Each row is a point on a tangle of strands that fork, close into loops and nearly touch. The rows are in no order.
Points whose rows are less than 46 apart are linked; no others are. Some points are linked to none.
Z989: [ -3   3  17  19 -21  23  28  -9   1  -7  -4   0   7   3 -27  -5 -16  21
   7   2  -1   7  -2]
Z908: [  1 -20  -8  21  10 -23   9   0  -7 -13  19   7   9 -12  31 -11 -21  29
 -17   3  24  -2 -19]
Z576: [-12  33   8 -29  -6   0  23  17  -4  -5  45  33   9  -7  26  39 -22 -13
  34  -9  25  17  -9]
Z987: [-13  40  15 -29 -20   4  23  22  -4  -9  26  28   4  -6  13  33 -14 -23
  36  -1  15  21   2]
Z976: [-10   3  -3 -13 -11  15   4  14 -21  17 -37 -16 -23  11 -13  31  15 -39
  14   0 -20   2  17]
Z396: [  1  -7   1  21   0  12   2  -6  -9   2 -27 -16  -3  10 -18  -9  13   4
  -7  -1  -7  -6   3]
Z401: [  2 -40 -36  15  18  -1 -23  21 -41  15 -40 -25  -8  -1  11  -9  30  -8
 -10  18  -1  -7   0]
Z4: [-10  38   0 -24  25 -10 -25  11   4  -4  12  13   8  -2  29  28  12 -28
  27  -2  20  -3   2]
Z68: [ -3  36   3 -18  27 -12 -31  -3  25  -6  10  10  -1   0  18  20  13 -26
  15  -4   7  -5   5]
Z357: [ 13  11  16  -8  16 -14 -29 -29  51 -11  32  11   5 -11  -8 -21  -4  23
 -30  12  -5 -21   8]
Z220: [ -5   4 -21  -6  34 -18 -44  10 -17  14 -32 -15  -3   5  34   5  29 -32
   4   3  -1 -14   8]
Z581: [  6  24  27   2 -24  17  13 -22  33 -11  13  14   9  -1 -41  -2 -16  24
  -6   7  -7  -7  14]
Z179: [  1  12  21  -9 -17   2  38 -14   5  -3  45  35  13  -9   2  18 -43  33
  15  -6  14  13 -20]
Z579: [ -6   0 -17   6  41 -39 -36   1  -2 -10   8  -3   5 -11  46  -7   5 -13
  -9   3  23 -14  -1]
Z955: [ 11 -11  -3  26  12   1 -17 -20  -2   4 -34 -42 -10  14 -24 -27  12 -10
 -28  -6 -29 -16   9]
Z922: [-10  29  13 -26 -29  13  19  12 -16  -1 -23  -5 -29   5 -19  30   3 -49
  22   4 -25  14  20]
Z383: [ -4 -37   3  25 -24  36  39   6 -21   1 -11  -6   0   7 -25 -22  -2  28
   9  -2  -2  18 -10]
Z697: [  9 -34 -42  -8   5  -1  -7  36 -38  12  -4  -3  10   1  39  -4  29   0
  16  12  17  14 -21]
Z153: [-10  11  13 -14 -20   0  42  -1  -3   1  45  39  13  -5  16  25 -37  23
  26 -11  16  20 -20]
Z584: [ -5   1   1  -5  -3  -3  21  12 -14  -1  19  16   9  -4  26   7  -6  17
  19  -7  25  12 -22]
Z756: [  0 -41 -31  28  19 -13 -21  14 -29   5 -42 -33  -9   2  15 -22  19 -11
 -24  10  -7 -16   6]
Z253: [  4 -51 -46  15  11 -22 -14  38 -32   0  -4 -11  13  -8  41 -19  19  -1
  -9  14  22   4 -14]
Z698: [ 11   0   0  16  12  -4 -19 -21  12   1 -28 -32  -4   8 -21 -21   9  -5
 -20  -3 -21 -17  10]
Z195: [ -3 -15  11  27 -17  15  25  -8  -8 -11  -5  -4   8   0 -13 -19 -12  33
  -8   0   5   5  -9]
Z198: [ -2  10  12   1   5 -10  15 -14   5 -10  24  22  12 -11   8  -1 -26  31
  -1  -1  22   1 -15]
Z260: [ -7  -2  17   2 -34  18  46   4   1   2  19  20  11  -7 -10   7 -28  27
  21  -9   5  23 -13]
Z328: [ -9   4   3   4  -8   4  13   8  -7  -3   0   8   8  -3   9   2  -6  10
  12  -4  16   9 -12]
Z246: [ -3 -29 -25  -6  -4  24  -2  26 -43  23 -37 -20 -19  11 -19  18  23 -17
  12  10 -13   8   3]
Z84: [  9   5  23 -21  12  -8 -39 -33  57  -5  40   6   1 -12  -9 -20   1  18
 -33   0  -6 -28  11]
Z727: [  5  24  -2  -8  17 -12 -29  -6  12   6 -17  -8  -6   9   2  10  18 -31
   6  -8  -8 -11   8]
Z453: [-11 -26   5  13 -35  35  43  11 -17   2  -5   6   0   2 -26  -1  -6  19
  19  -6  -2  21  -7]
Z673: [  1 -41 -26  16  14 -35   9  14 -22  -5  36   9  13  -8  56 -11 -12  19
 -19   0  28   2 -31]
Z664: [ -4  10  -3   4  14  -2 -23  -2  -4   8 -31 -15  -8   9  -2   1  19 -20
   1  -8  -9 -11  11]
Z731: [  9  24  10 -18  18 -10 -35 -17  44  -6   9   4   0  -5  -6   0  11 -16
  -2  -6  -5 -14  11]
Z345: [-10 -23 -15  -9   0  17  -7  19 -33  24 -46 -31 -32  22 -28  25  26 -23
   2   6 -29   2  14]
Z843: [ -6 -13  -2  12  -2  12   3   6 -20   4 -33  -6  -7   4  -7   0  12  -5
   6   0  -3  -3  -1]
Z241: [  4 -52 -13  26 -18  24  34  16 -25   2  -9  -7   1   4 -13 -33   7  33
  -1  -1  -1  19 -15]
Z534: [  9  12 -15 -17  31 -16 -36  -5   0  23 -43 -35 -18  15  -5   3  25 -40
 -10 -26 -27 -12  21]
Z300: [  8  -7   8  24   2  -3   5 -20  10 -14  13   0  13  -8 -13 -25 -26  42
 -27  15   5  -5  -3]
Z803: [  1  -5   9  13   1  -8  19 -10  -4  -8  17  11  11 -15  13  -9 -25  33
  -9   1  19   3 -19]
Z20: [ -1 -18  -9  -1   3 -14  14  14 -21   3  30  19  14  -4  43   0  -6  23
   8   0  26  12 -32]
Z795: [ -3  30  14 -25 -25  12  18   3  -3   0 -28 -15 -35  13 -30  24   5 -50
  13  -2 -39   8  22]
Z623: [-16  22  14 -15 -36  22  29  12 -11  -3 -17   3 -20   1 -24  21  -4 -36
  27   7 -20  18  16]
Z330: [  4   8   6   1   3   7  -9  -9  -2  11 -33 -21 -16  15 -24   9  13 -26
  -1 -13 -21 -12  14]
Z411: [ -4 -46 -23  43  15 -11 -13   8 -19  -4 -29 -29  -3   1   5 -34  11  -4
 -34   9  -4 -12   3]
Z377: [  4  23  13 -11  27 -17 -35 -21  42  -8  25   9   0 -10   6  -3   6  -1
  -8   3   6 -14   3]
Z414: [  4 -32 -21  22  25 -38   0   0 -11 -13  30   9  12 -15  49  -5 -22  17
 -28   3  32  -6 -22]
Z346: [ -2   4 -18  -4  23 -10 -31   7 -14  17 -36 -24  -8  12  13  13  25 -27
   3  -2  -8 -13  15]
Z569: [  4  -7  -1  28  11 -19  -2 -16   9 -19   8  -4  12  -7   2 -25 -17  30
 -27   8  12 -10  -5]
Z979: [  5  30  27 -17 -23   7   4 -23  44  -5  35  29   5  -8 -36   5 -19  20
  -8   6  -7  -6  16]
Z182: [ -9  -6  10  10 -31  25  34   8  -7  -2  -7   6  -3   0 -25   2 -10   9
  16  -4   0  15   0]
Z381: [-11  26  20 -13 -28   8  31  -4  14  -9  22  24   5  -8 -15  17 -24  10
  22  -2   9  12   0]
Z92: [-17  24  24  -5 -41  20  41   6   4 -10   7  15   1  -7 -20  14 -23  -5
  27  -1  -4  20   7]
Z575: [  7 -26   1  39   5  14  -4 -21  -5   1 -32 -39  -7  18 -31 -34   6   3
 -26   0 -25 -10   8]
Z882: [  7  10  28 -40  20 -10 -51 -28  65   0  45   6  -6 -20   4 -11   5   6
 -32  -6  -4 -30  14]
Z617: [ 13  -1  16  27 -14  20   7 -27  20  -7  -7 -15   6   8 -42 -30 -11  24
 -20   7 -15  -9  10]
Z400: [ -6 -19 -19  14  19 -15 -13  14 -19  -2 -12  -8   8  -7  36 -12  13   4
 -12   5  19  -3  -9]
Z545: [ 10 -15   9  37  -3  16  -2 -27   7  -5 -23 -27   2  11 -30 -34  -1  15
 -24   4 -16  -7   4]
Z625: [  2 -39 -24   9   5 -23  12  21 -20   1  26  10  13  -2  53 -13   1  24
  -6   0  22  12 -28]
Z44: [  5  11   4  -2  23 -24 -25 -27  32 -16  31  10   2 -13   7 -10  -9  18
 -22  12   8 -17   2]
Z910: [ 21   9  37  -5 -23  14 -10 -32  49   0  18   1   3   4 -52 -24  -6  20
 -24  -2 -21 -17  24]
Z827: [ 12  19  22  -8   3  -2  -6 -33  34 -12  44  30   5 -12 -19  -9 -21  44
 -24  12   7 -18   2]
Z130: [ 10   6  14  11   4  -5   1 -30  24 -15  27  17  13  -8 -17 -19 -26  46
 -27  13   4 -10  -1]
Z603: [ -8  50  20 -32  -8   0  14   0  26 -13  40  38   5 -10  -1  33 -23 -12
  23   6  14  13  -3]
Z52: [ -1 -33 -16  39  13 -12  -4   3 -14  -6 -22 -21   5  -3   5 -30   1   9
 -28   8   6  -9  -3]
Z862: [ -6 -20  -9   2 -15  26  16  25 -30   9 -27  -1  -3   3  -8   6  11  -5
  16  -4   2  12  -3]
Z160: [  1 -48  -8  36 -16  12  33   7 -19  -5   2  -9   6   2  -1 -37 -10  39
 -18   1   7  14 -20]
Z219: [ -6 -20  -4   0 -21   1  45   2 -15   6  32  30  12   0  25   3 -15  39
  20 -10  10  20 -36]
Z888: [  2 -34 -21  -2  -9  24   8  27 -40  14 -28  -7  -8   6  -8   5  19  -5
  16   4  -1  13  -6]
Z42: [  3 -39 -44  -1  12 -20 -11  38 -32   4   5  -4  13  -2  50  -7  21   5
   2   9  26   9 -22]
Z176: [-15  27  20 -10 -40  19  36   8  -4 -12  -4  17 -11  -7 -21  17 -15 -24
  30   3 -10  19  11]
Z776: [ 12  38  11 -31 -11   3 -11  -8  33   3  -8  -5 -17   4 -26  23   9 -53
   7 -12 -31   2  20]
Z743: [  5   6   7  13  -3  11  -3 -15  10   0 -27 -20  -6   8 -26  -5   7  -8
  -7  -7 -17 -12   9]
Z112: [-12  44   8 -34  -6   3   5  31  -7 -10  23  22   3  -8  30  42  -3 -38
  36   2  14  17   7]
Z599: [  5 -34 -39   1  11   6 -19  30 -43  22 -38 -23  -7   2  10   0  32 -11
   5  16   1   4  -5]
Z242: [ -5  16  10  -6   6  -3   6  -8   7  -9  14  15  10  -3   4  10 -17  14
   7  -1  18   1 -10]
Z337: [  8  26  -8 -31  49 -25 -63  -2  18  14 -17 -15  -8   4  20   5  27 -51
   3 -22 -15 -15  15]
Z452: [ -2   3 -29  -1  45 -34 -56   8  -9  14 -24 -19  -3   0  44  -1  25 -37
  -1  -2  -3 -20  16]
Z849: [  5 -37 -43  -4   7   6 -12  36 -42  17 -23 -10   4   1  23  -4  28  -7
  13  14  12  12 -15]
Z216: [ 10  33  18 -29   4  -6 -29 -12  51   2  12   4  -6  -6 -14  13   9 -32
  -2 -11 -15 -11  14]
Z736: [  2 -21  -8  39   9 -14  -4  -6   0 -15  -7 -16  10  -4   2 -29  -8  21
 -32  12   4 -11  -4]
Z73: [ 10  22  30 -26  -7   7  -1 -28  47  -9  54  39   0 -10 -28   6 -21  34
 -16  11   3 -17  11]
Z140: [ 13  41  16 -37   2  -5 -23  -8  46   2   7   4 -12  -2 -14  23   9 -51
   8 -14 -18  -3  21]
Z190: [  3  23 -18 -19  52 -31 -61   1   8   9 -11 -12  -3   4  38   5  24 -44
   4  -8  -3 -19  13]
Z30: [ 19   8  22  14 -19  16  -3 -33  33  -4   7 -10   8   9 -48 -33  -7  28
 -29   4 -19 -15  16]
Z796: [  0  15  17  11 -19  11  19 -16  15  -8   5   8  13  -2 -31  -5 -17  27
   0   1   2   1   0]
Z263: [-11  25  11  -7 -18   8   7   0   7  -5 -11   8  -4   3 -15  21  -6 -23
  17  -2  -3   5  11]
Z766: [  4  38  13 -26 -18   2   2  -3  17   0 -18 -10 -24   7 -26  26   5 -54
   9  -6 -36   3  25]
Z382: [ -4 -14 -20   1  20   0 -26   7 -26  25 -48 -32 -20  16   0   9  33 -24
  -6  -1 -20 -10  10]
Z983: [-12  41   3 -27  13  -2 -14  20   1  -6  14  19   5  -3  27  41   7 -38
  29  -2  17   9   9]
Z129: [  3 -36   0  40 -10  13  21  -4 -12  -8 -11 -15   9  -1 -10 -36 -10  34
 -20   7   1   4  -8]
Z303: [ -7 -27 -23   2  14   5 -14  10 -39  27 -49 -38 -27  19 -14   6  29 -18
 -10   3 -21  -4  11]
Z152: [ 12  28  -6 -21  26 -16 -43  -7  24   9 -18  -9  -9   7   1   8  21 -45
   1 -21 -16 -13  18]
Z218: [ -9  17   9 -20 -16   1  34  12 -11   1  44  35  13  -2  33  29 -22   5
  29 -12  22  22 -18]
Z597: [ -9  12  19   2 -26   9  39  -5   4 -10  25  22  12  -8 -14  12 -32  29
  12  -6  10  14  -8]
Z679: [ -1 -23 -13   2  -9 -10  37   9 -20   8  39  27  13   9  44  -1  -5  38
  15  -4  11  18 -38]
Z132: [ -8 -16   3   1 -29  12  48   7 -10   6  25  23  12   2   7   0 -20  38
  20 -11   9  22 -24]

How many points has the smallest loop of links through each point below? Write none if it is on no loop.
Z198 => 10
Z727 => 8
Z160 => 8
Z888 => 12
Z766 => none

A fork is a point with three links, a tip a point with one. Leave the first point through the second and follow the links. Name the first fork or tip that comes.
Z73 / Z827 => Z253
Z569 / Z300 => Z989
Z597 / Z381 => Z882
Z795 / Z922 => Z597

A tip is a point with one link. Name the tips that can be reached along the links from each point below, in the order of the rows.
Z576 => Z68, Z882
Z888 => Z910
Z160 => Z253
